A landscape with many valleys, sampled at points; each row gives a point and its height.
From any point a ball rolls to the lowest of the 6 points nearest to it. It stops when none of these is lower. Distance is the straight distance between rows; heights are no part of it.
z891: [ 90  90 126 108  84  95 111 104]  (h 366)
z497: [ 77 118 107 101 125 131 106  87]  (h 340)
z712: [119  90  62 104  81  91 118 118]  (h 480)
z548: [117 106  95 109 121  74  70  94]  (h 773)
z294: [ 92 103  99 108  86 101 152  96]  (h 198)
z124: [110 106 123 107  98  87  68  80]  (h 813)
z498: [122  85  96 112  90  72 115 102]  (h 571)
z254: [111 123  71  93 123  78  62  85]  (h 599)
z727: [106 107 109 114 108  88 101  81]  (h 649)
z539: [ 83  91 119 101  74 119 128 125]  (h 159)
z192: [119  77 122 102  48  82  95 105]  (h 693)
z404: [109  97  90 121 116  81 117  84]  (h 689)
z710: [ 86  81  55  89  70  99  76 140]  (h 847)
z228: [112 113  88 115 122  97 108  72]  (h 30)
z939: [106 141 128  75  82 100  62  86]  (h 622)
z332: [114 107  49 105  76 104 133  97]  (h 509)
z475: [ 83 107 133 102 115 123  83  97]  (h 266)
z781: [ 88 126 130  75 100 133  65 101]  (h 600)
z75: [115 102  74  98  72 106 133 103]  (h 262)
z420: [ 74  76 110  93  92 139 126 127]  (h 195)
z289: [119  81 107 107  70  71 106 109]  (h 558)
z654: [100  88  82 116 100  90 139  82]  (h 502)
z969: [111  76  86 113 118  70  74 121]  (h 864)
z879: [ 67  71  77 104 109  73  71 137]  (h 916)
z696: [ 89  97  98 109 107 118 137  94]  (h 234)
z591: [125  77 103  97  66  66  88 117]  (h 668)
z97: [117  76 116 112  92  67  82 101]  (h 735)
z345: [ 79  92  91  99  91 146 146 120]  (h 169)
z18: [ 82 131 117  68 117 136  78 102]  (h 418)
z31: [ 79  89 125 107 107 115 110 107]  (h 199)
z890: [113  74  91  99  69  73  83 139]  (h 752)
z390: [116  80  66  98  90  82 110 118]  (h 612)
z813: [115  83  65 103 101  79 122  97]  (h 194)
z426: [ 95 105  89  96  78 118 151 104]  (h 168)
z35: [102  90 114 108  79  86 125 103]  (h 390)
z223: [ 94 150  91  86 109 123  99  75]  (h 576)
z549: [ 90  78  67 109 121  70  79 127]  (h 907)
z90: [ 94 101 124 111 102 102 101  79]  (h 523)
z513: [109 106 100  71 136 150  85 115]  (h 557)
z141: [113  90  86 110  86  81 126 100]  (h 530)
z818: [ 72  83 108  95 116 136 128 116]  (h 196)
z774: [102  76  54  94  89  89  97 138]  (h 759)
z753: [ 92 137 118  78  98 118  82  77]  (h 669)
z151: [100  93 108 109 105  83 116  93]  (h 545)
z247: [ 89 125 139  89  93 106  68  89]  (h 703)
z739: [114  82 109 109 102  68  83  94]  (h 809)
z932: [ 93  83 145 106  87 104 103 106]  (h 439)
z20: [ 88  94 106 109  82 117 138 111]  (h 113)
z118: [110 104  85 117 123  84  98  72]  (h 580)
z416: [118  71  85 113 106  61  91 109]  (h 779)
z402: [ 98  82 147 111  87  94  81  92]  (h 678)
z422: [116  90  77 111 125  76  89  98]  (h 923)
z242: [108 101  89  94  65  98 118 106]  (h 268)
z989: [ 73  77 119 100 112 126 117 121]  (h 182)
z210: [108 107 141 110  93  92  72  79]  (h 867)
z64: [118 114 111  93 107  93  71  78]  (h 624)
z628: [ 83 142 105  81 116 124  97  82]  (h 448)
z639: [ 78  90 126 100 114 123  91 106]  (h 135)
z626: [112 141  91  92 115 101  84  72]  (h 800)
z841: [108 109  76  99 123  80  39 106]  (h 506)
z987: [104 105 121 107 107  90  85  81]  (h 701)
z229: [ 92 115  91  67 139 153  90 109]  (h 546)
z595: [118 125 100  80  95  72  58  91]  (h 246)
z296: [ 84 100 113 103 118 118 125  81]  (h 319)
z133: [ 86 124 126  75 109 143  74 103]  (h 428)
z61: [119  96  55 104  78  90 137 104]  (h 494)
z501: [ 74 116 115  89 129 138  92  92]  (h 250)
z142: [ 85 140  93  98 134 126 112  69]  (h 569)
z335: [100 110  87 114 130 105 125  66]  (h 653)
z45: [118  85  79  97  75  77  97 124]  (h 666)

Call two points neighbours if one is among the 6 nearest of the other. Go from one point of each pair to the other, from neighbour to neighbour, staying as low as possible. Name the highest point that can't be avoided.
z639 and z20 => z989
z20 and z595 => z939
z228 and z813 => z151
z813 and z639 => z712

For each start below, name the point where the ball stops.
z97 => z20
z781 => z639
z142 => z639
z75 => z20
z890 => z20
z223 => z639
z422 => z228
z591 => z20
z133 => z639
